Points on a hilly landscape, in no order, each with its height.
A ball rolls from a point to whichever of its 2 nearest points has the largest drop for the distance, and stops where none of them is lower. Distance is the straight distance between rows; heights are no part of it.
q_703 (h 463): [151  93 155 169 171 141 149 199 137  78 149 135 150 128 135 115 115  70
 104 150 128 113 147 149 157 130 100 108 158 124 118 153 122 121 120 161
 110 121 123 120 157  84 128 131 127 149 119  80 108  88 123 152 122 183]
q_907 (h 244): [117  95 105 122  61 154 110 117 103 147 112 122 127  67  91 100 137 140
 107  71 191 140 141 153 201  96 109  99 149 120  96 140 166 121 148 154
 156 126 161 139 148 151 114 104 167 118 144 111 116 130 218  95  87 141]
q_549 (h 357): [123 126  85 109 138 154  96 101 109 171 101 116 103 106 145 151  66 133
 146 106 181 112 137 123 112 153 104 134 150 168 126 123 210 129 168 131
 155 160 154 126 103 147 111 119  60 157  60  89  97 188 188 112 129 117]
q_27 (h 665): [ 99 136 146 102  87 151 111 103 125 111 118 114  78 138 162 183 123 176
 159  96 158 113  88 137 152 130 146 125  54  85  99 128 128 127 147 186
 161  91 136 144 156 170 138 149 120 136 147 167 135 132  64  70 140 133]
q_252 (h 474): [141 140 153 114 146 124 110 111 164 126 191  43 157 182 146 145 151  99
 140 184 110 149 185 122  47 141 155 133 168 136 167 103  96 151  41  70
  90 111 102  91 103 125 173 137 111 112  92 144 184 142  89 182 167  88]
q_518 (h 389): [144  89 130 175 117 142  89 136 155  72 123 159 151 123 126 151 124 119
 113 134 107 176 149 122 162 103 152 142 153  77 138 124 114 137 140 135
 127 139 102 136 123  92 127 104 169  93 151 184 181 117 109 145 150 125]
q_544 (h 617): [107 124 161 122 143 110 122 110  96 107 112 121 121 141 106 153 175 167
 128  81 155 136 116 173 169  88 137 130  90  69 114 166 128 128 152 189
 159  93 123 133 177 123 146 134 150  76 148 153 166  77 100  90 152 139]
q_568 (h 406): [135 113 120 132 125 141 173 154 145  88 144 152 122 115 121 118 134 143
 141 130 118 105  98 119 172 135 117 117  77 112 106 136  91 131 173 153
 133 114 135 143 123 124 122 121 165 180 133 117  77 118 112 118  90 138]
q_115 (h 289): [126  76 111 110  82 180 102 143 158 116 158 123 136  68 164  95  76 114
 102 149 151 141 180 101 138 157 107  87 183 136 142 107 188 122 114  81
 141 184 139 135 114 154  91  89  94 141  86  92 118 154 177 134 102 101]
q_750 (h 594): [ 95 176 149 109 169  99 146 104  80 149 104  98 156 154  76 132 172 154
 127  84 167 124 119 181 179  86 142 122 101  90 117 180 127 112 136 181
 142  84 123 104 168 133 156 127 145  42 116 116 149  49 160  71 146 145]
q_924 (h 436): [152 104 169 144 151 136 118 153 123  64 166 125 108 154 124 124 156 104
  91 127 139 119 130 147 126 108 106 103 142  93 119 151 110 144 115 127
 146 102 131 118 160  84 150 130 166 147 126 102 111 104  85 141 105 136]
q_996 (h 221): [118 140 106 147  86 139 104 147 158 113 122 113 103 131 171 144  83 130
 136 172 110 112 109 100 130 156 170 142 118  96 114  70 120 110 123 148
 101 154 114 140 123 122 143 158  82 133 145 179 130 142  68 128 167 135]
q_558 (h 377): [113 123 101 129 144 144 123 107 142 123 125 140 134 130 125 142 117 138
 157 135 146 120 165 119 102 119 122 135 147 156 138 123 170 150 181 102
 144 156 140 115 109 121 113 120  79 121  73  86  67 172 161 139 141  70]
q_673 (h 299): [153 136 179 112 197  93 168 137 120 157 159 134 141 153 113 135 163  74
 106 141 117 137 149 139  99 130  98 142 178 165 177 172 132 134  86  85
 122 108 133 108 131 119 133 134 149 137 127  92 149  93 126 172  87 138]
q_911 (h 191): [115 149 169  73 135 130 160 140 114 160 173 105  89 116 163  87 114 102
 103 154 121  92 139 113  93 173  71 100 137 166 148 130 149 106  54  65
 129 125 135 134 119 154 111 160  94 162 121  99  83 113  88 128  83 134]
q_854 (h 215): [123 109  74 141 102 159  85 100 131 139 124 114  89 112 144  88 103 125
 128 154 155 117 133  94  60 143 124 127 165 166 112  56 150 137 124 102
 118 159 125 134 108 112 138 135  93 177 118 138  91 211 153 163 158  81]
q_957 (h 270): [149 109 170 113  78 161  88 144 151  84 192 136 108 106 202 115 136 115
 103 150  96 144 152 105 101 181 111 108 146  98 177  90 118 114  44  56
 122 157  87 129  98 147 131 110 134 153 157 161 141 119  72 146 102 108]
q_735 (h 497): [149  99  82 176 107 144 133 172 178 112 124 150 173  85 103 100  96 106
 119 169  97 151 144 102 192 139 158 131 176 124 134 104 110 122 120 102
  77 173 107 128 102  99 113 100 153 131 145 145 146 118 178 160 145 148]
q_118 (h 321): [108 142 121 154 148 101 145 145 177 142 119 182 123 144 167 150 110 132
 131 166  46 162 130  82 138 165 137 153 111 108 213 115 117 104 135 113
 107 179 101 150  98 144 100 142  84  97 151 180 165  80  79 146 127 130]
q_13 (h 252): [131 123 155 132 172 117 133 129  86 174 141 138  98 124 112 107 138  83
  95 137 134 122 151 131 106 124  85 124 187 173 155 138 171 121 105  88
 122 145 140 116 128 122 123 126 117 143 129  75 109 119 149 146 107 122]
q_485 (h 370): [142 148 126 129 164  92 156  99  99 183 118 124 151 144  70 114 169 107
 124 140 147 145 119 150 127 103 148 126 157 168 123 146 126 133 110 105
 102 113 154 101 117  99 159 120 181 117 142  99 148 130 183 152 142 130]
q_94 (h 199): [ 73 111 113 132  66 131  94 110 133 122  90 108 143 113 123 129 139 188
 113  93 139 141 148 119 179 107 171 108 121  75 127 144 160 114 170 151
 132 166 124 168 151 156 120 136 101   8 164 166 150 108 136  64 160  92]
q_214 (h 309): [136  72 114 115  91 188 149 180 173  70 172 121 155  86 137  98  89 107
 130 133 160 127 175 115 168 152 116  98 155 122 113 107 156 142 134 117
 130 159 149 131 115 139  94  99 127 156  83  98  87 126 172 136  99 137]
q_286 (h 411): [137  94 136 160 116 123 106 136 116 103 136 161 113 120 118 118 161 114
  85 108 124 148 137 125 136 108 130 127 151 104 126 135 108 136 126 119
 139 138 128 140 144 110 124  99 181 131 160 135 129 119 115 138 100 104]
q_728 (h 434): [108 163 128 152 121 108 128 153 134 151  97  94 170 135  80  93 108 104
 122 166 116 122 101 150 192 138 175 141 134 107  96 119 146  82 104 172
  57 127 103 123 148 107 163 171  86  52 154 159 208  85 142 109 211 189]
q_248 (h 360): [107 125 146  90 161 142 189 143 177 126 193  74 210 145 108 152 129 157
 174 159 124 116 190 122  92 116 169 143 109 167 144 130 122 171 154  78
 100 116 130 110  91 136 117 124  96  76  54  53  63 143 181 136 117  86]
q_315 (h 336): [155  73 125 123 130 166 161 189 179  38 179 166 163  96 158 135 111 133
 139 140 125 122 174 125 171 152 113 104 123  97 154 136 126 138 161 106
 150 156 135 132  95 138  83  95 134 149  77 105  93 106 116 122  86 130]
q_461 (h 358): [120 120 154 130 126 123 101  99 136 143 154 115 129 151 119 117 165 124
  92 155 111 183 166 130  88 111 131 132 199 106 178 133 122 141  65  78
 111 130  97 121 104 118 153 124 151  67 149 156 177 121 117 164 133  81]
q_694 (h 324): [154  98 134 154 135 146 139 147 162  91 196 134 167 135 120 104 167 103
 143 164  97 160 163 105  82 132 143 128 170 139 155 103  56 163  85  54
  99 131 103 119  96  91 138 100 213 153 126 125 111 148 145 193 116  74]
q_428 (h 371): [155 111 127 104 136 147 128 121  83 134 147  84 135 127  72  92 142  73
 100 104 202  92 141 172 121  94 119 102 148 179  70 130 143 165 118 121
 120 111 166  89 149  88 156 118 156 141  92  63  80 158 217 119 122 136]
q_239 (h 441): [125 139 135 144 112 104 146 153 124 130 125  94 152 136  66  64 176 119
  93 136 135 101  88 164 160  94 158 103 124 100  56 142  80 113  98 167
  85  87 132 108 180  89 180 131 168  93 174 119 156  76 142  96 156 167]
q_788 (h 404): [138 121 139  91 131 153 119  99  98 118 136 113 119 122 108 125 138 113
 125  96 192 101 141 165  94  93  90 109 137 159 102 135 158 179 141 101
 169 106 152 114 133 122 135 111 129 167  58  67  76 193 182 127 111 111]
q_707 (h 505): [154 124 196  92 210 110 174 145 165  99 163  91 198 180 133 183 139 119
 154 159 104 122 170 152 110 118 132 133 110 120 163 170  96 150 116 135
 136  77 135  72 137 119 128 141  98 107  66 103 162  91  92 143 125 161]
q_681 (h 149): [111 126 133  74  72 150  93  90 103 148 113 127 121  96 130 150 111 149
 127  81 180 144 146 160 164 116  98 110 151 118 104 155 197 136 133 142
 165 116 144 131 137 170 126 102 128  97  96 115 123 157 172  92 108 117]
q_762 (h 633): [121 128 135 140 130 126  79 102  95  99  87 128 107 142 121 180 130 133
 122  80 165 142 125 167 137  79 116 128 115 110 111 159 161 139 156 180
 171 101 124 124 160 111 148 127 139 124 117 137 156 135 100 108 139 131]
q_451 (h 334): [127 126 185  87 144 106 153 108 125 159 178 130 134 155 120 107 165 107
 100 146 106 172 167 134  95 132 102 120 178 138 185 153 133 134  47  54
 126  93 115 111 101 144 148 131 155  99 142 108 154 108 119 138  85  97]
q_766 (h 338): [139 119 118 169 155 111 111 144 107 150  75 192  72 127 194 166  80  99
 117 108  94 137  88 103 103 158  89 172 121 139 164 135 148  95 146 161
 163 146 126 153 161 145 101 157  97 180 158 171 173 117  63 142 139 167]
q_163 (h 482): [166 132 163  97 164 130 112 120 179  91 208  47 173 194 130 188 133 125
 155 154 124 116 183 129  48 111 167 150 127 112 135 118  84 193  87 106
 121  76 110  81 122 119 165 129 105 104  44 136 181 144 105 176 149 107]
q_999 (h 466): [143 145 180 126 140 118 109 144 143 113 165  67 142 169 137 123 120  73
 126 184 115 127 147 123  77 152 136 121 167 134 123 105 109 134  44 109
  97  93 107  87 146 113 186 152  90 129 111 142 185 141  74 160 163 148]
q_201 (h 130): [137 154 179  47 104 133 146 121  93 140 177  93  81 117 143  99 123 135
 115 129 135  93 119 144  76 146  63 101 106 135 122 129 126 128  45  73
 164  80 124 137 124 163 140 168 128 190 128 116  99 130  82 112  69 139]
q_435 (h 287): [128 149  73 165 132 110 140 127 157 117 116  90 195 144  86 137 118 151
 187 160 119  95 120 109 143 113 193 142 105 135  91 106  83 145 169 131
  76 159 124 113 102  65 150 125 114 105  94 125  97 149 151 135 174 115]
q_909 (h 449): [165 120 126 103 141 125 109  73 113 115 137 123 124 168 109 162 161 130
 142 104 158 134 134 133  40  92 115 146 147 160 127 135 107 199 122  77
 161  89 122  98 111 104 160 107 176 161  81 129 147 196 130 163 132  73]
q_389 (h 711): [ 75 123 113 152 129 150  96 137  84 149  88 117  68 124 172 129 125 135
  97  67 161 103 127 144 130 121 102 110  97 120 108 140 174 100 188 194
 155 152 145 144 167 167 111 142  75  92 153  93  73 110 112  68 148 111]
q_105 (h 475): [104 159 159  69 108 107 157  87 134 181 121 161  92 132 153 147 138 190
 142 102  84 146 100 117 125 166 109 150  83 129 174 160 118 110  88 118
 156 101 130 150 114 185 117 143 143 143 161 166 154  90  86 104  79 126]
q_935 (h 160): [102 151 150 116 167 102 111  78  76 194  85 169  62 133 163 175 139 151
 131  64 149 134 119 142 108 114  89 144 114 162 163 172 179 126 159 149
 192 121 143 141 136 164  97 119 118 140 126 118 134 132 116 110 111 128]
q_925 (h 419): [169 159 121 149 141 112 142 140 136 105 112 146 122 147 130 123 124 112
 147 162 110  94  60 124  90 152 122 139 100 139  86 119  83 137 126 155
 132  91 130 106 132 100 156 144 148 205 133 145 130 173  94 162 148 164]
q_622 (h 248): [139 133 139 116  50 164  80 148 156  98 161 107  96 101 199 121 106 127
 111 150 120 143 121 108 108 177 145 132 117  88 133  57 103  96  65 115
 103 150  94 140 124 174 151 144 128 151 168 197 161 156  61 111 138 139]
q_343 (h 333): [124 144  84 139 147 145  69  91  86 156  84 107 113 120 116 137 110  95
 119  98 200 129 144 152 105 109 125 143 177 173 118 105 215 152 174 148
 146 157 136 111 125 107 134 116  79 120  78  91 119 183 211 117 182 120]
q_14 (h 285): [136 109 143 118 108 144 101 127 163 110 189 155 120 121 184 119 138 115
 120 167  95 151 182  89  68 161 112 115 169 129 196 104 132 138  84  39
 138 165  99 133  92 147 111 108 119 144 119 131 114 137 112 169 103  67]
q_85 (h 544): [129 166 187 113 236  89 166 141 109 134 128  98 181 181 121 150 142  91
 130 139 143 105 149 172 132 126 124 132 121 130 138 176 139 103 137 169
 124  97 134  65 150 102 152 159  78  51  77  70 156  61 129 101 171 179]
q_475 (h 457): [124 122 126 168  77 134 118 160 136 117  97 110 170 111 100  79 127 117
  93 148 115 146 122 136 195 120 171 138 149  91 103  99 127  84  94 153
  52 138  96 157 152 109 147 148 134  58 190 189 206  91 143 121 179 167]
q_787 (h 208): [102 134 114 145  89 141 160 149 121 123  92 146 142 112 121 117 129 154
 119  79 123 116  77 149 219 120 148 131  74 104  92 146 116  88 173 203
 111 111 142 152 159 150 105 147 130 118 181 138 131  76 127  69 140 187]
q_717 (h 223): [134 159 125  97 129 121 154 103 138 122 111 150 158 129 112 174 102 159
 180 127 118 141 106 126 183 148 141 154  74 128 131 134 120 127 145 157
 140 113 126 125  90 153 110 134 126 138 110 149 154 127 115 107 127 161]
q_979 (h 198): [142 145 144  79  83 124 114  83  85 165 120 127  75 107 135 116 116 133
 128  99 146 135  83 142  90 143  85 116 120 160 115 117 133 128  63 111
 161  85 131 148 135 162 135 135 169 193 145 151 134 164 101 138  89 122]
q_385 (h 288): [121  93 110 120 113 165 114 166  98 141 137 105  63  84 162  73  77  93
  82 133 151  81 120 125 114 163  62  89 129 148 105 106 161  93  98 122
 137 162 149 154 148 143  98 145  75 178 130  92  72 127 128 122 109 154]
q_623 (h 421): [105 150 163  87 162  97 184  95 133 138 145 115 124 165 103 141 185 183
 162 130 100 121 137 129 120 103 117 115  91 110 149 166 105 156 141 116
 156  96 136 111 108 144 136 126 127 109 104 105  91 105 126 103  88  76]
q_37 (h 286): [126 121 103 150 122 137  52  98  64 149  65 139  52 129 175 164 108 106
 110  70 164 125 104 127  75 115 104 140 134 144 108 124 176 143 159 163
 173 145 123 153 165 132 118 147  85 159 145 153 139 183  99 119 159 111]
q_560 (h 437): [136 145 131 174 150 119 147 168 152  95 142 115 109 167 128 107 149 107
 131 176  91  92 104 103 102 143 141 122 119 128  99 108  77 126 123 142
  88 124 126 119 141  76 157 148 130 172 146 128  92 129  76 161 150 143]
q_215 (h 314): [106 153  99 143 161 112 125 125 140 136 124  67 174 169  91 147 115 105
 167 169 139 110 148 118 112 116 186 151 132 148  91 113 145 144 154 149
  85 150 129  96 108  79 160 147  68  79  70 111 116 157 151 143 191 118]
q_318 (h 392): [110 139 125 103  78 118 128 130 139 107 140  63 143 137  95  97 120 147
 129 153 139 105 106 138 177 125 162 118  99  97  64 110 100 121 104 161
  87  98 130 123 155 129 165 141 129  99 139 145 141 112 120  90 150 138]
q_604 (h 192): [126 153  87 116  80 143 105 129 146 136 103 146  97 110 178 164  75 159
 162 126 114 117  83 106 143 167 150 159  79 117 116  70 122 111 157 157
 134 141 119 153 115 162 115 144  93 169 143 187 123 166  79 120 148 145]
q_474 (h 320): [136  89 132  97 118 173  74 151 116 100 138  91  88  82 173 106  67  80
 110 119 191  89 156 126  92 150  80  83 160 156 107 103 201 142  80  77
 150 151 138 133 150 122 116 143  57 188  74  85  98 161 145 144 125 132]
q_977 (h 491): [157 124 184 102 219 119 148 133 164 110 180  81 170 199 139 179 152 104
 156 142 116 107 176 130  26 115 129 161 120 158 172 148  91 193 112  88
 146  80 121  86 134 104 138 144 113 133  57 101 146 136  99 185 135 123]
q_842 (h 346): [166 102 174 107 163 129 165 146 176  83 214 139 169 162 135 146 177 127
 143 141  90 156 160 110  69 130 122 141 143 124 196 139  71 177 103  50
 145 103 108 119  96 122 116 122 187 151 103 127 106 117 111 170  82  93]
q_655 (h 312): [132 126 130 132 159 117 149 151  81 168 136 118 131 121  91  63 161  75
  83 135 159 114 119 145 127 106 120 105 188 181 116 121 124 128 111  93
  90 125 153 116 147  87 141 115 174 151 152  62  85 134 198 146  92 132]
q_817 (h 300): [110 128 101 155 136 129  89 100  96 142  90 106 131 120  95 131 141 127
 109 119 155 151 163 139 119  87 144 139 179 129 124 122 171 143 171 134
 132 163 119 126 134  89 127 115 125  71 128 130 137 156 185 138 173  92]
q_16 (h 454): [122 164 162  59 131 114 192 115 141 136 157 141 115 143 145 138 134 174
 155 133  89 122 118 109 137 166  96 136  76 136 156 146 112 125 119  97
 144  96 134 128  97 169 119 146 124 165 124 121  94  98  94 107  77 119]
q_715 (h 456): [137 136 165 148 136 128  96 159 163  79 163  94 102 163 161 118 121  92
 116 185 122  84 127 119  97 139 138 115 141  96 113  99 111 141  82 140
 111 105 114 109 163  88 182 161  87 144 126 132 130 125  47 156 167 147]
q_306 (h 731): [145  80 140 124  80 171 100 179 148  91 155 146  95  78 221 143  72 103
  87 122 128 123 138 112 142 174 107  92 133  95 158 119 160  96 105 110
 158 173 127 154 149 157  97 115 100 148 122 121 141  98  68  98  95 137]
q_393 (h 64): [118 151 136  88 143 119 111  63 100 166 107 135 122 121 118 190 133 164
 155  85 158 153 140 156 132 104 107 123 130 152 149 173 184 146 161 137
 175 105 140 111 115 162 118 114 137 103  81 105 131 153 166  93 119 104]
q_283 (h 302): [119  97 137 131 102 146 128 133 160  81 196 129 127 120 140  84 172 149
 122 151 104 136 160  99  67 131 129  98 156 108 152 100  96 157  99  47
 122 140 111 135 105 124 134 101 160 139 115 122  59 146 128 150 100  51]
q_945 (h 246): [148 120  82 141 102 148 148 128 170  67 147 135 203 118  82 132 119 171
 184 140 134 110 130 108 162 108 176 135  98 115  86 111  74 163 181 122
 116 138 132 130  95 100 127 106 160 146 106 134 106 164 148 132 126 115]
q_302 (h 493): [130 143 149 130 122 102 132 112 144 153  97 193  88 147 171 164 143 165
 135  96  74 168  90  96 124 147 116 167  93 105 197 135 100 106 126 134
 146 115 115 162 141 167 115 140 153 144 202 209 174 105  48 133 110 144]
q_175 (h 367): [136 159 151 146 215  83 158 134 140 141 109 151 155 171 110 148 162 114
 141 150  92 135 118 128 134 124 138 156 127 139 172 165 114 121 140 139
 113 131 126 119 117  87 135 148 119  91 136 136 159  81 108 159 147 159]
q_476 (h 259): [115 103  69 162 118 134 120 121  96 137  89 162 127  93  99 123 149 154
 131  70 164 126 137 143 161  75 122 120 150 137 124 135 154 126 221 154
 163 152 147 139 139 131 106  69 162 123 132 101  80 149 219 130 107 113]
q_161 (h 723): [119  86 125 135  92 145  94 155 117 112 110 159  84 100 194 155 110 134
  86  93 142 131 147 129 140 131 117 117 109 104 145 144 162 110 155 159
 170 167 136 155 164 170  91 119  99 109 161 130 135 105  92  88 130 126]
q_653 (h 297): [102 143 136 106 109 119 136 105 171 140 119 174 134 126 158 177 113 196
 157 127  72 173 134  90 175 155 146 133  84  85 191 141 128 108 147 102
 134 159 115 156  79 179  90 122  91  76 140 167 153  84  90  95  98 120]
q_468 (h 340): [149  94 159  92 106 172  95 144 134  88 178  79 132 112 150 117  93  91
 104 133 164 112 163 138 113 142 107  94 170 137 108  99 157 169  68 102
 142 125 123 117 127 107 135 139 111 152  79 110 112 163 122 134 135 122]
q_388 (h 197): [122 149 103  82  93 136 133  93 153 114 142  84 185 132  82 161 124 185
 203 129 139 114 136 126 150 115 190 132 101 119  85 117 119 168 159 121
 127 107 130 117  90 139 148 108 122 107  62 134 127 182 170 115 140  92]
q_287 (h 150): [116 141  66 150 115 132 120 107 128 162  71 184  86 119 155 145 102 149
 160 100 113 139  87  94 103 154 134 170  91 162 133 106 131 122 179 154
 157 155 127 154 114 156  93 131 119 175 152 177 130 177 108 134 143 117]
q_891 (h 87): [ 92 143 113 131  74 128 140 124 124 137  80 105 163 110  97 125 117 174
 127  91 137 131 106 140 225 118 153 134  95 104 104 139 131 106 168 173
 101 133 130 151 142 143 108 116 134  53 165 142 169  93 162  70 157 150]
q_83 (h 143): [107 165 105  84 124 114 120  51 115 147 103 111 152 131  95 169 140 196
 198 101 151 142 128 146 119  87 162 130  91 141 110 156 150 165 175 126
 164 103 129 120 106 153 145 106 135  97  63 111 117 180 178  92 130  79]
q_573 (h 247): [123 140  98 131 118 143  91 105  97 145 101 123  64 120 142 113 114 117
 117 115 151 100  98 129  89 124 110 141 102 159  78  99 142 136 135 145
 138 132 136 136 130 117 132 145 111 182 121 130  89 193 124 127 133 114]
q_297 (h 375): [139  90 123 150  97 145  67 124 163  73 165 113 164 140 120 126 124 115
 114 160 118 187 177 122 134 118 165 115 182  86 140 102 119 142  86 101
 107 151  88 119 107  89 152 104 163  84 129 173 177 142 129 166 151  82]
q_649 (h 383): [117 123 132  85 121 161 148 123 165 105 179 102 154 124 136 141 117 162
 155 145 145 114 187 115  98 138 134 110 132 134 133 118 152 155 131  79
 148 133 139 122  91 154 115 127  88 115  55  88  71 167 146 129 116  82]
q_858 (h 696): [ 84 140 143 110 120 147 134 144  85 132 123  87  70 136 156 103 132 137
 106  92 155  79  96 153 142 124  95  93  74 116  82 132 139  96 142 191
 140 105 146 124 173 151 137 167  83 137 152  88  49  89  98  57 115 143]
q_206 (h 335): [115 145 136 103 171 121 149 137 162 145 178  58 176 168 114 153 130 124
 158 192 125 115 177 111  98 128 173 149 125 156 131 117 135 150 114 110
  91 136 127 103 101 116 141 164  65  75  65  91 114 140 135 138 163 106]
q_10 (h 425): [132 121 118 176 111 129 158 160 139 120 111 180 115 110 125  78 134 110
  95 134  68 137  75 116 160 142 132 132 114 115 112 104  62  90 113 136
  85 126 119 166 144 128 121 128 172 170 203 168 148 112 105 128 115 176]
q_406 (h 379): [133 115 181 102 166 111 181 135 161  78 173 156 145 156 116 132 209 174
 142 127  91 133 144 119 112 109 108 130 100  90 175 167  62 155 136  75
 167  86 128 120 112 123 127 114 195 141 120 105  88 105 108 127  60  92]
q_831 (h 298): [122 107  97 176  76 160 137 177 112 116  90 132 125  94 136  80 123  89
  89  89 141 113  88 144 192 117 133 120 111 122  79 109 127  89 173 204
 104 135 141 151 179 137 110 143 136 124 202 144 133 105 163  86 147 184]
q_189 (h 361): [156 103 100 170 109 164 145 183 121  90 118 133 103 108 141  76 117  89
 109 102 142  90  75 147 166 118  99 100  86 116  73 109 112 101 175 197
 124 129 146 155 165 111 128 128 146 188 162 114  84 113 126 119 104 162]
q_366 (h 362): [137 124 140  74  69 157 112 132 149  93 171  76 137 119 128 116 110 137
 121 140 145 117 138 143 150 152 148 103 118  96  97 100 126 130  84 124
 113 103 130 119 114 147 148 132 132 120 102 131 126 131 106 106 113 126]
q_288 (h 396): [142 182 124 151 169  81 150 111 114 163  81 146 124 164 108 121 144 112
 131 151  95 124  75 132 113 141 148 154  89 146 124 130 107 110 126 164
 110 105 135 111 132  97 140 162 128 148 163 134 144 113 116 138 149 167]
q_439 (h 271): [ 92 143 104 173 155  96 141 139 100 173  76 170  89 138 143 111 163 163
 113 103  88 125 110 108 107 115 134 156 113 131 151 130 118  95 180 154
 121 165 135 159 148 141  96 145 108  96 198 140 108  99 115 115 135 107]
q_927 (h 49): [123 125  73 164 141 113 159 118  97 163  65 211 119  97 134 152 114 149
 151  81 108 135  86 121 153 126 111 154  93 155 142 144 126 108 197 170
 150 152 146 147 111 157  77  92 168 169 154 144 138 130 156 130 114 143]
q_374 (h 400): [137 134 118 158 106 132 145 166 117 146  92 160 101 107 148  97  79  98
 106 139  94 121  67 123 152 168  98 142 119 134 111 109 114  89 109 160
  95 128 130 145 154 155 107 154 109 170 196 160 145 107  87 124 130 203]
q_801 (h 339): [109 149 128 176 197  87 155 156 167 129 106 156 147 154 137 143 109 102
 143 190  52 144 133  89 151 148 150 154 129 119 176 127 116 101 157 132
  75 176 107 126 102  94 111 145  74  97 140 139 134  73  97 163 153 150]
q_369 (h 523): [165 127 186 153 218 115 142 171 134  96 129 115 195 188 112 162 133  78
 135 168 127 100 144 171 101 110 126 133 125 131 122 176 100 141 122 175
 118  79 143  62 168  77 161 134 111 103  78  88 160  99 113 142 156 203]
q_959 (h 369): [157 145 144 139 146 113 159 158 113 143 111 197  91 116 177 138  89 101
 125 132  88 110  61 130 127 174  66 148  80 142 149 150 120  90 129 158
 139 113 137 134 135 157  94 150 115 212 150 139 144 113  79 142  93 214]
q_525 (h 257): [ 83 131  97 150  86 117 102  97 131 152  97 123 120 115 117 119 127 171
 133 120 121 146 146 104 132 109 150 122 139 100 120 122 156 121 153 120
 123 163 124 148 118 147 126 122 109  66 155 140 120 145 150 111 137  83]
q_723 (h 240): [ 99 105  70 181 113 134 101 146 126 159 108 128  82 102 153  81 116 125
 101 150 116 124 146  81  78 120 129 129 169 141 131  84 143 107 139 120
 113 200 132 155 127 120 109 113  79 128 143 122  81 164 163 149 152  84]
q_583 (h 224): [174 148 123  93  94 138 136 110 117 137 140 149 131  98 123 113  97 129
 156 123 132 126  64 135 139 170 101 131 102 148 102 123 117 131  91 133
 151  87 134 142  93 148 116 133 184 207 131 155 136 156 129 138  91 164]
q_648 (h 484): [150  83 107 193 156 143 152 205 163  82 156 126 166 111 124  88  98  63
 113 172 121 120 155 115 169 152 127 121 186 154 116 104 111 119 117 128
  81 177 137 121 137  74  99 118 147 164 125  96 104 105 166 174 134 166]
q_114 (h 264): [113 144 115 106 128 115 134  74 157 135  99 169 167 116 107 205 111 193
 197 103 104 167 132 126 176 132 144 153  95 119 179 165 138 131 173 114
 158 141 112 146  64 164  92 103 135  91  91 155 151 128 142 114 106 104]
q_192 (h 316): [139 120 106 143 145 123  88 132 100 173  81 169  73 100 197 166  65 112
 120 105 132 120 127 105  80 159  85 149 139 156 155 123 195 105 145 139
 172 170 120 148 135 149  84 121  63 167 122 147 145 145  93 137 137 115]
q_379 (h 481): [110  94 105 148  63 145 129 151 142 102 126 117 161  96 100  68 127 112
 101 138 128 143 152 111 205 112 162 107 155  96  89  99 112 108 115 123
  79 157 119 149 135 118 122 107 153  93 163 145 141 111 162 125 124 132]
q_644 (h 680): [113 138 127 114  97 145 131 137 104 137 110 119  51 125 157 134 124 161
 126  85 141  85  57 136 118 129  98 110  52 122  90 121 115 113 162 185
 155  98 143 149 165 164 122 161 112 186 174 131  69 135  66  83 112 131]
q_906 (h 645): [127 119 158 109  94 121  71  70 116 122 123 131 103 146 127 174 158 171
 127  82 160 169 129 146 113  93 131 142 127  89 137 154 135 163 118 136
 184  98 121 141 135 149 152 120 173  96 139 182 174 150  97 111 129  90]
q_336 (h 179): [113 145  99 176 171  87 162 124 123 139  63 188 144 124 119 160 150 176
 158  91  91 140 104 127 173  95 145 150  86 126 158 150  85 105 212 146
 123 155 125 154 115 129  83 110 146 108 167 137 129  92 131 121 119 128]
q_498 (h 241): [ 99 137 126  79  92 143 161 143 128 180 147 103  98  92 144  75  76 119
  97 163 113 101 130 119 136 187  96  97 125 149 119 106 160  67  73 100
 100 164 137 144 106 178 110 147  93 134 135 106  83 111 128 101  93 159]
q_705 (h 268): [100  99  95 159 103 135 125 147 144 158 142 143 132  85 126  91 110 123
 109 167 125 163 192  86 128 137 134 105 205 142 162 109 171 121 134  75
 107 196 130 150 113 144 102  89  97 106 124  88  99 141 198 153 116  82]
q_671 (h 492): [152 146 120 164 138  89 174 149 133 131 119 150 181 141  59  67 162 111
 114 166 105 129  85 140 170 111 160 113 138 128  94 139  57 110  93 121
  65 109 125 121 131  83 162 128 198 129 194 127 166  92 154 144 134 178]
q_654 (h 567): [110 162 133 149 200  98 136 127  70 135 109  80 159 160  92 127 160 114
 117 127 169 104 140 171 140  91 147 119 137 111 115 162 151 111 165 187
 118 111 121  79 157  84 158 142  94  26  90  85 140  60 166  94 191 155]
q_813 (h 174): [135 125  47 168 139 111 138 104  96 173  77 206 124  83  94 120 138 149
 153  92 143 138 103 122 125 109 127 137 136 175 120 126 143 136 200 130
 151 164 149 132 112 129  99  80 157 171 134 108  89 166 220 157 114 102]
q_665 (h 455): [149 135  82 180 117  92 165 126 133 142  93 177 154 121  81  90 160 142
 143 139  87 134  71 113 160 114 171 139 106 147  94 119  40 113 131 115
  79 113 125 149 105  87 129 121 193 160 190 169 142 123 147 147 128 136]
q_77 (h 654): [103 142 136  99  90  96  89  67 124 134 107 110 104 153 118 173 151 217
 165 100 123 140 105 120 133 111 156 142  74  82 121 134 106 148 132 166
 157 107 120 144 131 163 141 123 131  96 137 195 155 131  87  87 138  94]
q_598 (h 435): [179 115 152 114 139 113 115  83 123 134 152 148 127 148  87 130 172 120
 128 115 141 166 122 142  73 103 122 137 166 155 136 149  92 176  88  83
 147  73 132 111 122 112 162 108 237 166 134 147 165 170 144 173  97 105]
q_602 (h 410): [192 119 132 127 161 119 124 118  98 136 125 163 159 120  63 128 154  84
  99 123 152 171 126 158 137 104 134 128 189 140 127 153 124 139  92 109
 125 106 143 105 141  92 158  94 242 148 155 142 190 134 169 188 125 166]
q_341 (h 235): [100 149 126 143 164  89 111  91  57 198  81 170  63 132 143 132 178 138
  96  72 131 145 126 132  77 103 102 159 144 146 166 162 157 121 159 132
 170 143 140 154 160 158 108 135 126  97 184 137 131 121 114 128 132 100]
q_244 (h 173): [162 155 101 119 132 120 161 121 124 150 104 164 164 116  92 135  92 120
 155 126 129 130  84 140 189 155 126 138 108 151 108 142 118 110 144 158
 123 110 132 120 112 123 114 123 163 169 129 127 142 136 174 127 118 185]
q_160 (h 407): [125 161 135 117 148 101 135 114 108 186 115  85 165 139  66 104 131  95
 133 161 139 145 129 148 146 126 157 140 156 145 107 141 156 109  91 145
  75 124 120 104 117 111 149 141 117  57 127 116 180 110 179 124 182 147]

Where does a ball stop that starts at each point below?
q_671 => q_201
q_248 => q_393
q_105 => q_927
q_665 => q_854
q_648 => q_13
q_14 => q_927
q_858 => q_244
q_977 => q_244
q_288 => q_244
q_306 => q_927

Call two points neighbours if one is among the 2 nearest of the other. Go from one point of each pair to the other, from neighbour to neighbour, staying as low as possible. Name the highest point that can't be avoided.
q_244, q_201 => q_583
q_854, q_891 => q_568
q_891, q_927 => q_649
q_13, q_927 => q_788
q_393, q_927 => q_476
